A landscape with many peaks, sampled at points; each row gives a point and its height.
A climber steps from a point to the highest of its 2 nearest points, and stops where none of them is higher. Distance is the straight distance between rows; heights are no part of it.
<1065> height 40.2: [-18 -10 17 -8 -12 4 4 -12 7 -1 34 27 -22 19 -18 9 5 0 25 -12 -6 -21 21 11 22 3 9 2 11 -14]
<1375> height 50.2: [18 14 7 22 10 37 21 15 1 -29 -9 -17 -5 28 18 3 10 2 17 -12 -4 -28 -11 -14 15 -39 9 -3 -20 7]
<1178> height 17.0: [3 15 -31 -26 -2 10 -10 -9 -22 -15 22 26 -22 -28 14 -16 -29 14 4 29 5 -5 6 -5 -16 -1 -34 -2 21 -13]
<1536> height 19.6: [18 13 -10 7 29 -6 6 -21 5 15 4 -21 15 12 -13 -9 12 2 0 15 -11 8 1 27 -10 17 -22 5 -4 8]
<118> height 22.6: [18 5 13 10 12 4 20 -16 11 16 7 -22 1 21 -23 -7 24 10 6 7 -7 -6 3 22 9 7 3 14 -16 13]
<366> height 29.1: [-43 -29 -24 6 11 -8 -6 -27 5 15 8 21 -14 -18 -23 -18 10 8 3 12 -2 -15 -17 7 29 12 -2 5 30 -4]
<1406> height 14.9: [5 4 18 -11 -7 -6 13 4 -22 4 -2 -7 -3 14 15 2 -32 5 1 -2 2 -2 -7 -13 -26 11 9 9 2 -5]
<175> height 42.1: [38 15 13 5 18 17 18 -5 9 -15 7 -27 -12 36 12 -20 12 2 -3 2 -7 -7 4 0 -9 -1 3 -5 -26 5]
<42> height 34.2: [9 20 -33 0 26 11 -14 1 -11 -3 6 14 23 6 7 8 4 4 22 5 -25 -10 15 16 -8 -2 -32 18 -9 6]
<518> height 19.4: [-7 2 -9 -32 -11 5 4 -10 -24 1 27 35 -23 -11 11 -9 -34 7 -2 15 0 -16 10 -6 0 5 -12 -10 40 -21]
<1464> height 14.8: [15 2 -37 -12 16 -5 -19 -8 -7 -3 5 17 -4 -28 9 -9 -12 -4 2 23 8 7 1 -5 -17 6 -36 -14 13 -7]
<593> height 42.4: [-9 -13 -22 12 24 6 18 -9 7 0 -19 -5 2 -6 -5 -43 2 13 9 4 -4 -10 -42 5 12 21 -34 22 11 10]
<580> height 37.8: [27 -3 -11 16 9 -20 3 12 30 13 -12 -49 14 -9 -7 -4 43 1 -39 15 0 10 -15 -8 -4 -15 14 -24 24 1]
<1283> height 39.7: [-19 18 -17 -10 -13 -1 -2 8 -3 8 -3 20 20 -22 -3 21 -30 0 30 -9 -8 -6 3 13 0 3 -36 15 -7 -10]
<237> height 36.2: [-48 -33 21 -4 -2 -8 7 -31 5 2 13 8 -8 6 -20 -11 4 3 -20 -5 2 -6 0 6 17 29 36 5 8 -6]
<1306> height 23.0: [7 3 -4 11 17 -12 -6 -8 9 -21 -12 -19 10 3 -1 -3 -11 -4 -11 1 5 26 6 -3 -27 2 6 -14 -34 10]
<1038> height 29.6: [-16 -11 11 -2 12 6 17 -26 -11 7 17 5 -24 24 -5 -23 -5 8 1 -5 7 -23 -3 -7 8 18 10 18 6 -2]
<608> height 48.4: [-10 -16 -15 10 28 -6 0 -9 8 2 -22 -16 -20 -14 -9 -60 9 2 -15 25 10 9 -39 8 2 25 -31 5 20 3]
<873> height 22.3: [-19 -8 -7 -11 8 -5 2 -31 -24 16 21 19 -23 -14 0 -17 -20 3 -12 16 5 -18 -7 1 12 18 2 -3 35 -20]
<1252> height 5.4: [-39 -19 -5 -4 -3 22 12 -4 23 -39 3 26 -32 -6 0 -46 -1 8 12 -15 0 -4 -15 1 15 -4 -15 17 -18 -7]
<376> height 35.2: [23 31 5 -3 -5 13 -13 34 -5 -6 -10 6 26 14 18 31 19 -6 23 -10 -16 -6 28 10 -1 -13 -14 -3 -29 4]
<659> height 28.8: [8 -14 -24 0 5 -16 -21 -4 2 11 8 6 17 5 -22 18 22 -1 19 3 3 7 24 5 -3 -7 -7 11 0 15]
<1585> height 34.0: [8 8 1 -5 20 -9 -4 -13 -43 35 18 -7 9 1 6 1 -17 3 -17 25 -12 -12 0 4 -1 22 -1 21 36 -8]
<1160> height 47.8: [-19 -14 23 8 -28 -4 8 5 27 1 -7 7 -2 5 -29 14 11 -4 29 -22 9 8 -4 10 18 -2 13 3 -18 7]
<178> height 47.6: [11 16 0 11 1 -9 9 34 9 -25 -38 -24 28 16 19 10 -5 5 13 -9 -12 18 -14 -3 -37 -5 -8 -16 -21 0]
<1251> height 61.3: [-9 1 14 14 -16 7 -8 15 3 -17 -15 2 -1 13 -5 28 15 -8 24 -12 9 -5 7 -23 12 -36 16 -4 -20 16]
<318> height 27.7: [-16 23 12 2 -7 -8 -7 9 -22 12 -7 0 33 15 7 31 -11 -5 8 4 -2 -6 39 -3 -9 0 3 15 -29 4]
<466> height 35.4: [0 18 -8 -6 15 1 10 3 -2 11 -19 -5 28 -5 9 17 -23 6 24 -8 -14 -10 -18 13 -5 16 -30 16 -3 -4]
<1058> height 37.0: [-5 7 31 10 -33 -2 21 22 7 15 -30 -21 22 -7 -3 31 5 0 4 -6 11 6 -12 3 -2 4 29 4 -1 5]
<962> height 43.1: [27 -5 17 14 -17 -10 21 19 32 0 -18 -28 -5 2 -8 -14 28 3 -4 5 10 0 -9 -16 0 -11 24 -20 -8 10]
<1000> height 41.3: [30 -7 11 23 -3 -11 33 18 40 14 -28 -46 9 -9 -3 -20 37 2 -32 7 6 7 -24 -3 8 -10 17 -22 2 6]
<1102> height 25.2: [10 -12 -32 13 28 -5 -18 -14 13 11 -7 -16 20 -2 -14 15 30 -9 -5 10 0 2 2 -3 -2 -9 1 -7 -9 17]
<884> height 33.1: [12 -9 -5 -3 18 22 12 -23 -1 -8 19 2 -29 16 -1 -31 -2 0 3 -10 2 -12 -1 -1 9 5 -3 13 -4 0]
<774> height 49.5: [13 -24 19 -7 -29 -8 3 3 4 -3 -1 -1 -28 7 1 -1 10 2 -5 -6 15 -3 -8 -25 4 -7 34 -20 9 -2]
<392> height 20.6: [19 15 -31 -10 19 -6 -34 -7 -26 -5 11 18 21 10 12 -6 -7 -7 -17 25 -10 12 37 -7 -18 14 -16 -6 -5 1]
<621> height 18.3: [13 9 1 6 15 -9 7 -4 -5 18 -17 -33 13 -6 7 6 -9 -3 -32 2 -3 16 -28 9 -14 21 5 -3 7 -2]
<1110> height 14.4: [-5 11 -26 -5 22 13 -19 -16 -24 2 16 15 -3 -10 18 10 -18 -7 1 5 2 -21 19 -13 -2 -12 -12 4 -10 4]
<1265> height 6.8: [-5 29 43 -2 -26 5 -9 12 -13 6 1 7 6 12 4 29 10 -7 6 14 12 2 52 -13 7 -28 26 3 -27 5]
<235> height 40.0: [12 -5 17 1 -26 -7 -4 5 14 13 5 -4 5 -14 -21 27 23 -9 -6 0 23 16 28 -3 10 -12 35 -12 -1 5]
<1200> height 11.1: [25 -4 7 14 21 -13 -10 -34 -3 27 24 -36 10 2 -33 -14 28 -1 -31 29 -4 24 0 28 4 11 -1 -1 27 -1]
<1262> height 30.2: [-11 16 -23 3 10 4 -14 4 -5 -14 23 25 16 -6 -9 7 -2 1 29 -2 -10 3 38 3 2 -12 -38 21 -6 10]
<900> height 25.3: [15 -14 -22 -8 10 -11 -30 -8 -13 17 13 3 2 -21 -8 13 13 -6 -24 6 6 8 -2 11 20 9 12 -14 42 1]
<94> height 46.0: [36 0 14 -2 -21 -8 3 24 19 -12 -13 -11 -19 0 8 7 19 -8 -2 -5 20 11 -5 -22 -13 -20 24 -31 -10 5]
<748> height 13.7: [27 22 7 11 2 -12 17 4 2 34 -5 -38 31 4 7 11 24 13 -42 24 -18 -6 17 8 -12 -5 28 1 2 3]
<1299> height 43.8: [-15 -24 13 5 -30 -19 -4 -8 25 -1 13 3 -6 0 -31 8 21 2 -12 3 15 17 20 3 8 0 47 -18 12 -1]
<72> height 28.2: [24 1 -29 4 34 2 2 -1 13 11 -24 -27 16 8 6 12 29 2 -2 -1 -8 -14 -13 -2 4 -9 -10 -13 -8 9]
<1245> height 18.2: [10 5 1 -20 -6 9 -15 -11 -25 -17 29 24 -18 -9 16 -10 -42 -4 -8 3 9 9 26 -20 -16 -5 -8 -14 -4 -9]
<63> height 56.0: [-13 -14 2 16 -11 4 -1 18 1 -21 -33 -1 12 7 5 21 -3 0 29 -22 11 -4 -22 -19 6 -29 8 6 -18 13]
<967> height 34.4: [28 0 5 -15 -6 -4 -10 -7 -5 16 11 -1 -1 -2 2 10 -7 -13 -18 -7 12 11 17 3 -6 8 12 -23 -3 4]
<163> height 37.1: [38 6 3 -6 28 15 7 -24 -5 7 16 -15 -26 16 7 -20 -2 -5 -8 0 0 -5 8 13 -2 16 -6 -9 -2 6]
<524> height 28.9: [-4 -6 14 12 -24 7 3 20 12 -44 17 16 -23 17 -3 -4 12 -7 38 -28 0 -5 -14 -4 5 -26 1 11 -6 9]
<1150> height 5.3: [10 -29 11 -4 6 18 15 8 22 -20 -18 -7 -30 13 -6 -45 27 -6 -3 -19 10 -2 -31 3 15 2 -5 -9 -14 19]
<1022> height 44.8: [8 -13 21 20 -12 -9 31 9 29 16 -22 -44 9 -6 -11 -13 31 13 -36 5 7 13 -30 -4 10 4 30 6 19 6]
<486> height 61.8: [-30 -27 4 -3 12 -4 3 -35 9 -9 10 22 -25 -6 -24 -64 5 11 -13 28 6 1 -3 21 12 27 0 6 13 -2]
<782> height 6.9: [-41 -7 -15 -4 1 25 15 -26 24 -24 24 30 -34 -21 -5 -40 -8 5 5 1 4 -6 1 9 23 0 -20 6 -21 -11]
<1508> height 12.8: [3 -9 -21 -3 18 4 -14 -28 8 -3 10 9 -7 -25 -12 -8 -12 -16 -8 4 16 20 5 6 2 7 -18 -19 -6 -2]
<649> height 43.4: [19 -6 -24 -10 -3 -3 -25 34 -13 2 -34 -6 20 -6 33 23 -3 -3 -6 -3 -5 -10 -11 -20 -16 -9 3 -12 -2 2]
<194> height 11.8: [34 26 17 4 1 3 25 0 9 31 -12 -34 18 7 7 22 18 9 -16 11 -6 -8 4 12 1 3 20 -7 -11 -1]
<222> height 36.7: [-42 27 26 -4 -30 4 -18 32 -20 -13 7 35 1 8 3 23 -21 -13 37 -17 -3 8 32 -2 7 -30 -15 14 -12 -5]
<803> height 25.9: [-4 -3 19 5 7 1 29 -20 -7 22 3 -23 3 29 -13 0 5 13 0 0 -1 -21 3 -1 6 9 25 21 -2 13]
<1472> height 23.3: [-21 -24 15 12 -12 -3 20 -10 -2 13 -8 -15 -7 17 -17 0 8 13 -6 -3 6 -19 -14 -20 11 2 43 18 4 7]
<1418> height 4.4: [3 -15 30 1 -2 19 13 6 24 -33 -4 0 -28 11 0 -43 3 -12 2 -24 11 18 -16 11 0 -4 -4 -2 -31 12]
<602> height 54.6: [-7 -28 0 -11 10 2 8 -12 9 -6 -4 9 -30 -8 -3 -62 0 1 -19 5 14 1 -29 10 11 28 -7 1 10 -2]
<291> height 61.5: [-26 -13 -2 -1 -8 -20 -11 -19 -15 17 12 1 5 -18 -18 8 -17 5 -18 13 2 21 2 9 -2 21 14 16 38 -10]
<241> height 10.9: [-27 -19 -23 -3 5 6 -18 -30 18 -5 1 23 -21 -32 -8 -6 -13 -15 4 -6 18 15 -3 -4 17 -1 -9 -11 -13 -4]
<633> height 27.1: [10 6 15 10 -13 7 -1 8 14 -34 12 5 -15 17 -14 0 0 -9 31 -17 6 19 15 4 -8 -22 -6 6 -24 9]
<195> height 17.6: [-2 -13 -17 -4 17 1 -14 -14 -10 22 -11 -8 -25 -23 9 -14 -6 1 -26 0 14 1 -38 -1 17 19 6 -9 26 -13]
<494> height 20.5: [-9 20 -8 -3 -12 17 -6 -8 -14 -35 45 23 -22 -11 7 -14 -38 -5 4 7 4 17 27 -3 -2 -11 -24 2 -11 -7]
<1576> height 37.4: [38 4 14 -13 4 -7 5 3 15 20 5 -19 8 -4 -6 5 4 -14 -16 -7 10 26 -3 25 -10 18 -8 -29 5 1]
<1315> height 15.6: [-18 -2 -9 0 15 10 -17 -18 -25 9 8 15 1 9 9 20 -22 -13 -5 -12 10 -11 28 -21 1 -18 10 2 -26 6]
<696> height 24.9: [4 15 8 11 2 -3 -2 1 1 -18 2 -5 3 15 1 0 -13 -5 14 -6 7 20 15 -8 -20 -8 5 6 -30 8]
<1567> height 22.8: [-8 -2 -13 0 -8 16 -1 -3 8 -49 32 20 -42 -20 11 -32 -28 -3 10 1 8 6 -1 -10 -14 -18 -29 3 -10 -5]
<893> height 25.0: [-19 21 6 -5 0 -1 -12 24 -32 -11 -8 11 23 16 15 14 -25 -10 14 2 -11 -5 30 -23 -31 -11 -7 23 -22 2]
<1510> height 30.9: [-27 1 35 5 -25 7 0 23 -7 -35 10 28 -29 19 4 12 8 -8 34 -25 -6 -16 -4 -12 15 -34 9 2 5 -6]
<1158> height 49.1: [10 -10 22 8 -14 -2 19 -2 10 27 6 -38 -6 -8 -11 -4 17 15 -45 5 7 14 -21 2 6 15 43 12 33 -8]
<198> height 43.6: [-20 7 3 -8 -19 -12 -11 11 -5 10 -5 14 14 -15 -7 31 -25 -9 24 -18 3 8 8 4 2 4 -5 4 -10 -3]
<542> height 29.8: [10 -8 -12 -23 -17 1 -22 20 -25 -1 11 30 0 8 9 16 0 -4 9 -13 -5 -16 22 -16 -5 -9 -9 2 22 0]
<1091> height 30.6: [20 10 11 -15 5 0 1 -14 -27 42 14 -6 6 -5 1 14 -4 -4 -22 6 3 -3 8 15 3 14 13 -4 19 -6]
<895> height 10.0: [32 23 26 -3 -10 9 11 2 0 14 0 -13 1 11 10 24 11 -7 -1 2 5 -15 20 3 6 -12 21 -8 -24 4]
<1519> height 4.9: [-11 -2 -19 -6 0 19 11 -22 16 -16 9 26 -25 -35 -8 -33 -8 3 3 22 12 8 -7 16 11 6 -43 -10 -3 -8]
<1495> height 27.5: [20 -19 -26 -21 -6 -9 -26 9 -19 13 13 18 -3 -9 7 6 4 -6 -3 3 -3 -5 -3 -5 2 5 -4 -6 47 -7]
<1330> height 39.9: [-15 6 -30 7 18 -1 16 -19 7 -4 -3 3 -2 -19 -19 -25 4 15 23 25 -8 -3 -17 9 -2 15 -42 19 11 2]
<657> height 40.4: [34 4 -17 -3 10 13 -14 33 4 -10 -25 -5 10 8 30 19 14 -1 -1 -13 -10 -16 -7 -20 -4 -27 -1 -23 -16 4]
<1280> height 11.6: [18 17 15 15 -3 -14 25 15 -5 -6 -22 -25 32 29 12 -5 11 21 6 18 -8 -8 7 -14 -23 -11 24 4 -15 14]
<343> height 16.6: [8 11 2 -16 5 1 0 1 -28 -7 14 8 -11 6 23 -9 -45 -3 -1 12 6 2 11 -16 -23 8 -9 13 9 -9]
<800> height 32.9: [-40 -32 -1 6 10 -1 -2 -37 0 20 12 4 -12 -4 -32 -12 9 3 -13 6 2 -9 -9 21 27 24 21 9 22 -11]
<258> height 19.5: [-12 -15 -17 -8 11 -5 -10 -17 -23 15 9 0 -18 -21 4 -6 -10 1 -33 11 7 -10 -28 0 15 29 11 -5 56 -21]
<65> height 22.7: [21 -8 -25 5 23 0 -30 -9 0 25 -5 -16 5 -25 4 14 16 -17 -35 7 6 11 -18 10 5 1 -1 -23 27 -6]
<123> height 39.8: [1 14 -10 -5 17 -7 5 -10 -27 17 18 4 8 15 -3 -4 -12 10 9 20 -12 -17 15 5 -17 14 -26 30 18 2]
<1379> height 33.4: [-24 9 19 5 -27 5 -15 16 -7 -36 29 39 -19 12 -1 9 -10 -9 37 -23 -7 3 30 -2 2 -37 -6 5 3 -6]
<1304> height 18.5: [25 10 -25 -10 14 -13 -34 6 -14 -1 5 9 32 -8 4 5 18 -9 -10 20 -15 21 35 9 -18 14 -38 -23 5 0]
<188> height 32.0: [14 6 0 -20 -20 11 -24 11 -15 -5 29 35 -2 3 4 15 -6 -12 15 -10 -5 -3 47 4 8 -10 -11 -6 8 -7]
<413> height 37.9: [41 17 -17 -11 4 13 -18 35 -8 -8 -10 3 14 15 21 20 21 -6 13 -5 -17 -19 8 -1 -6 -13 -16 -7 -9 4]
<1497> height 43.7: [29 -3 -2 -6 -14 -13 -6 26 9 17 -10 -23 16 -14 6 28 18 0 -25 -2 8 4 -2 -12 -5 -5 20 -16 18 0]
<1059> height 22.9: [11 16 -5 -4 8 2 -25 15 -25 -15 16 16 20 19 25 5 -14 -12 -4 9 -10 4 44 -16 -23 -5 -7 4 -23 1]
<43> height 20.4: [12 3 -38 -4 32 -6 -34 -2 -18 21 -16 -18 25 -18 17 19 12 -4 -31 18 -15 0 -19 7 -1 6 -7 -6 22 -1]
<233> height 49.8: [-1 -26 16 -18 3 17 17 6 4 -15 2 16 -39 16 18 -55 -6 13 -9 -19 2 -12 -26 6 15 24 -2 4 7 -8]
<312> height 41.8: [8 20 -32 -12 8 2 -24 33 2 -24 -23 12 32 -3 26 8 -15 -9 3 -3 -22 5 6 9 -29 -8 -35 -16 -22 -9]
<1561> height 55.3: [10 15 13 21 1 29 7 21 15 -26 -23 -7 12 19 8 20 27 -3 30 -9 1 -11 -2 -21 15 -50 9 -14 -31 10]
<137> height 52.4: [-24 26 3 -1 2 31 21 0 -6 -13 9 7 -6 -16 20 -3 -54 -2 13 -11 -5 -7 -10 1 3 -15 -31 20 -28 -11]
<896> height 17.5: [-7 0 -40 -4 25 -4 -25 -8 -18 19 -8 3 22 -16 13 19 -11 -5 -5 7 0 -5 -2 -3 -3 5 -8 10 3 -1]
<863> height 54.3: [-6 -13 18 2 -20 -14 5 -11 2 21 12 -15 6 -3 -10 9 -7 8 -29 0 11 18 -4 13 -2 21 37 11 29 -7]
<1559> height 16.0: [17 10 3 16 21 -13 9 -6 -2 28 -6 -56 27 2 8 6 19 19 -43 18 -14 14 -19 12 -7 10 20 10 18 2]
<712> height 20.8: [5 6 -2 9 27 -16 -7 -16 5 -1 -18 -30 16 -2 11 1 -15 -3 -36 14 4 27 -10 3 -35 19 14 -13 -20 3]
<334> height 45.9: [31 4 21 6 5 28 20 12 7 -23 0 -19 -26 28 12 -21 8 0 10 -17 4 -14 -16 -8 8 -13 2 -1 -15 6]
<105> height 40.8: [25 8 -13 -3 2 -13 -10 20 14 16 -24 -36 22 -16 22 24 10 -3 -46 2 5 12 -5 -9 -17 -5 26 -25 -2 0]
<145> height 18.4: [-17 -10 -3 7 3 -9 -3 -12 -26 13 4 -7 8 13 -3 17 -4 -4 -17 4 13 -7 19 -22 -9 -2 29 18 -4 10]
<1229> height 7.8: [-4 -37 -16 19 4 -2 11 -1 20 3 -24 -11 6 12 -17 -18 31 11 11 -11 -1 -6 -36 -4 20 4 7 11 15 15]
<856> height 6.4: [22 -26 -6 17 14 6 18 3 33 -5 -21 -22 -6 20 -19 -19 38 -2 5 -7 3 -7 -21 -2 9 -11 -10 -5 -6 20]
<1311> height 37.5: [-11 -13 -14 3 8 1 18 4 -6 6 -33 -14 6 -12 7 -13 -16 9 -2 -9 -2 -7 -54 -1 15 21 -10 8 14 -1]
<265> height 25.7: [-44 -14 -24 -5 4 -13 2 -26 -4 9 17 24 -22 -26 -15 -17 -6 17 -2 35 -3 -20 -12 4 12 17 -12 2 39 -21]
<1540> height 41.1: [-57 20 13 -6 -19 8 2 15 -27 -3 14 32 -7 -2 9 20 -46 -13 19 -15 -16 -11 25 -10 5 -31 -17 12 -10 -18]
<765> height 41.2: [-19 -16 12 -6 -9 2 20 -5 24 10 -8 10 -10 -4 -8 -9 9 2 10 -23 -8 -9 -27 31 25 31 7 4 11 -7]
<688> height 45.7: [-14 0 -21 0 14 -2 3 -20 -13 8 1 7 2 -3 -16 -11 -12 10 18 14 -10 -9 -6 -3 -4 8 -23 28 19 3]
<1192> height 32.2: [20 18 0 0 0 -3 -15 9 5 7 3 2 23 15 -9 17 28 -7 15 -2 -11 4 38 11 2 -6 -7 0 -21 13]
<75> height 55.6: [-20 -21 1 -7 4 -3 3 -28 11 -24 27 34 -29 0 -22 -45 -9 10 1 15 -1 4 11 13 7 22 -6 -6 10 -14]
<1552> height 13.6: [22 3 -5 11 18 -5 -6 -18 0 35 13 -44 15 -8 -13 4 35 16 -43 21 -14 5 -7 9 15 -4 14 3 28 2]
<926> height 20.9: [-33 -22 10 2 -15 -14 4 -5 -17 -2 6 9 -12 22 -8 9 -4 3 11 -5 4 -8 7 -22 -5 -5 21 14 5 6]
<12> height 8.4: [20 22 36 -10 -15 19 0 14 -13 2 6 11 -10 14 13 28 -1 -11 14 -5 6 -12 27 -8 8 -31 10 -4 -15 1]
<410> height 30.8: [-5 27 9 15 -2 -13 1 9 -7 23 -16 -14 45 12 -4 31 16 5 -4 14 -9 2 30 6 -7 0 22 20 -27 14]
<99> height 35.1: [-3 2 3 -22 -12 7 -8 -17 -8 -2 34 42 -9 -13 -12 0 -20 -3 12 -12 0 8 36 16 19 3 -10 -23 7 -10]
<1545> height 44.2: [2 -16 11 0 -18 3 11 -3 14 3 5 17 -17 2 -18 5 19 -3 23 -20 -5 -11 -10 10 22 5 9 -2 9 -4]
<1453> height 38.5: [7 25 -21 -3 22 -3 -19 4 10 -5 -13 9 28 0 11 14 -3 -9 10 -4 -20 5 14 25 -17 3 -31 -9 -32 3]
<336> height 46.3: [-31 23 16 2 -6 22 4 9 -20 -5 2 11 0 -1 12 16 -44 -12 23 -20 -11 -13 2 -7 -4 -27 -17 13 -24 -9]
<880> height 34.3: [6 25 31 19 -24 -9 20 20 9 22 -22 -23 32 5 -9 30 25 5 15 11 -2 8 13 9 -4 -6 23 13 -9 10]
<1286> height 40.1: [17 7 23 -4 -20 -8 16 17 19 16 -14 -14 14 -16 -5 23 3 -10 -3 -17 9 21 -11 20 -6 13 6 -18 -1 3]
<428> height 31.7: [8 11 -8 6 19 12 11 4 -3 5 -21 -13 20 12 13 20 2 6 14 -9 -18 -14 -3 8 -7 -3 0 2 -20 10]
<1198> height 44.4: [6 14 -11 3 -1 -8 -27 30 -1 -30 -30 -5 34 12 26 11 -12 -7 4 -3 -16 15 9 -9 -38 -8 -15 -7 -28 1]
<619> height 46.5: [-4 -22 27 -5 -36 -21 0 11 23 -13 8 9 -18 4 -24 4 12 4 -2 -11 15 14 -1 -5 -1 14 36 -15 20 -7]
<348> height 26.9: [-16 26 -16 -2 -13 15 -12 18 -15 -18 29 24 0 -6 9 15 -16 -10 33 -9 -17 -9 33 6 2 -28 -41 24 -7 -6]
<1021> height 36.9: [46 17 6 -12 -3 -10 -8 24 1 -9 -16 -15 10 14 23 9 7 -3 -25 3 -6 7 8 -10 -34 -7 6 -33 -14 -2]
<766> height 27.0: [-27 -18 2 -11 -20 2 7 9 0 -20 9 31 -33 -2 15 -11 -23 8 14 -20 -2 -15 -22 -14 2 2 -6 0 11 -19]
<1353> height 3.6: [-11 -3 -11 -7 7 2 0 -17 6 0 4 18 -28 -44 -6 -41 -14 -8 -18 25 18 17 -26 15 1 25 -37 -24 15 -14]
<1548> height 59.1: [-16 8 15 4 4 25 21 0 1 -18 -8 4 -9 -5 19 -18 -40 -4 10 -22 5 -1 -30 -1 -1 1 -20 13 -32 0]
<915> height 51.8: [1 -5 4 17 -11 -12 -1 27 7 -22 -36 -15 23 10 7 16 2 5 25 -6 5 12 -14 -27 -16 -13 7 5 -12 21]
<271> height 8.8: [-44 -14 -9 -9 -6 12 -1 -29 14 -10 19 39 -25 -21 -11 -13 -22 3 7 -16 2 -4 6 3 25 0 -11 -7 -14 -17]
<161> height 53.1: [-35 -10 25 11 -13 2 12 1 8 -10 -17 6 -3 -3 -1 -1 -30 -5 15 -26 9 10 -22 -6 3 6 5 9 -30 4]
<904> height 38.8: [-52 -25 26 -9 -11 -3 14 -10 21 3 -5 14 -10 -5 -13 -18 -3 6 -6 -17 -1 -9 -18 21 18 35 23 5 -6 -8]
<281> height 37.3: [39 26 2 2 -1 -3 11 36 12 -12 -38 -17 16 21 29 7 26 7 -10 3 -13 -8 0 -9 -10 -28 2 -35 -21 -1]
<794> height 47.1: [8 -15 -4 0 -20 -10 -15 23 2 3 -23 -1 13 -14 9 31 7 -7 -4 -11 15 3 -12 -22 2 -11 22 -7 6 7]
<424> height 52.8: [-27 -1 -13 -5 -4 -15 2 -20 -9 7 6 10 2 -22 -13 -13 -28 11 3 22 7 13 -1 0 -15 22 -16 16 15 0]
<742> height 29.0: [-38 -11 21 -9 -17 8 6 20 1 -28 20 37 -31 11 8 5 -7 0 32 -27 -19 -31 -6 -14 16 -15 1 -9 8 -22]
<1524> height 11.3: [2 -21 -10 14 6 -14 -8 -22 10 27 12 -22 5 -3 -35 1 35 10 -20 7 -3 -2 -16 8 22 2 18 17 32 8]
<1188> height 48.2: [-39 -4 10 -4 -18 -11 2 -13 8 7 -2 16 1 -22 -2 8 -28 -5 11 -16 11 13 -12 7 2 22 4 11 -8 -10]
<695> height 9.3: [8 -25 -14 11 7 -13 -1 -12 3 12 -5 -12 -8 6 -13 -11 13 9 -4 5 8 -1 -22 -12 5 4 5 4 19 10]
<266> height 13.2: [6 19 33 5 -5 -1 24 11 -16 -7 -18 -27 20 29 7 10 -11 16 9 -1 -2 0 -10 -9 -18 8 9 12 -13 4]
<690> height 17.1: [15 8 -20 5 29 -25 -17 -6 -9 9 0 -20 23 3 -10 -9 24 9 -9 26 -21 15 -2 22 -17 14 -22 5 24 11]
<775> height 37.2: [22 4 26 7 -37 -13 16 11 30 19 0 -9 0 -23 -16 20 34 3 -13 5 12 9 15 5 12 -8 38 -14 17 -6]
<436> height 25.1: [-17 -3 -5 -4 -9 -2 3 -1 7 -24 10 20 -19 -5 5 -12 -20 4 16 -12 3 8 -6 -15 -10 -3 -15 8 0 -6]

For each start below, name the point where the climber stops.
<659> => <794>
<392> => <1286>
<72> => <1548>
<266> => <1510>
<1262> => <1251>
<621> => <1510>
<1038> => <1251>

Call two points neighbours if one is among the 2 nearest of the other. Go from one point of each pair to the other, from neighbour to neighbour, staying as high as possible. Name the lowest point that can't be avoided.
<486> / <774> => <1330>
<291> / <774> => <1000>
<486> / <1251> => <884>
<291> / <1286> => <1091>
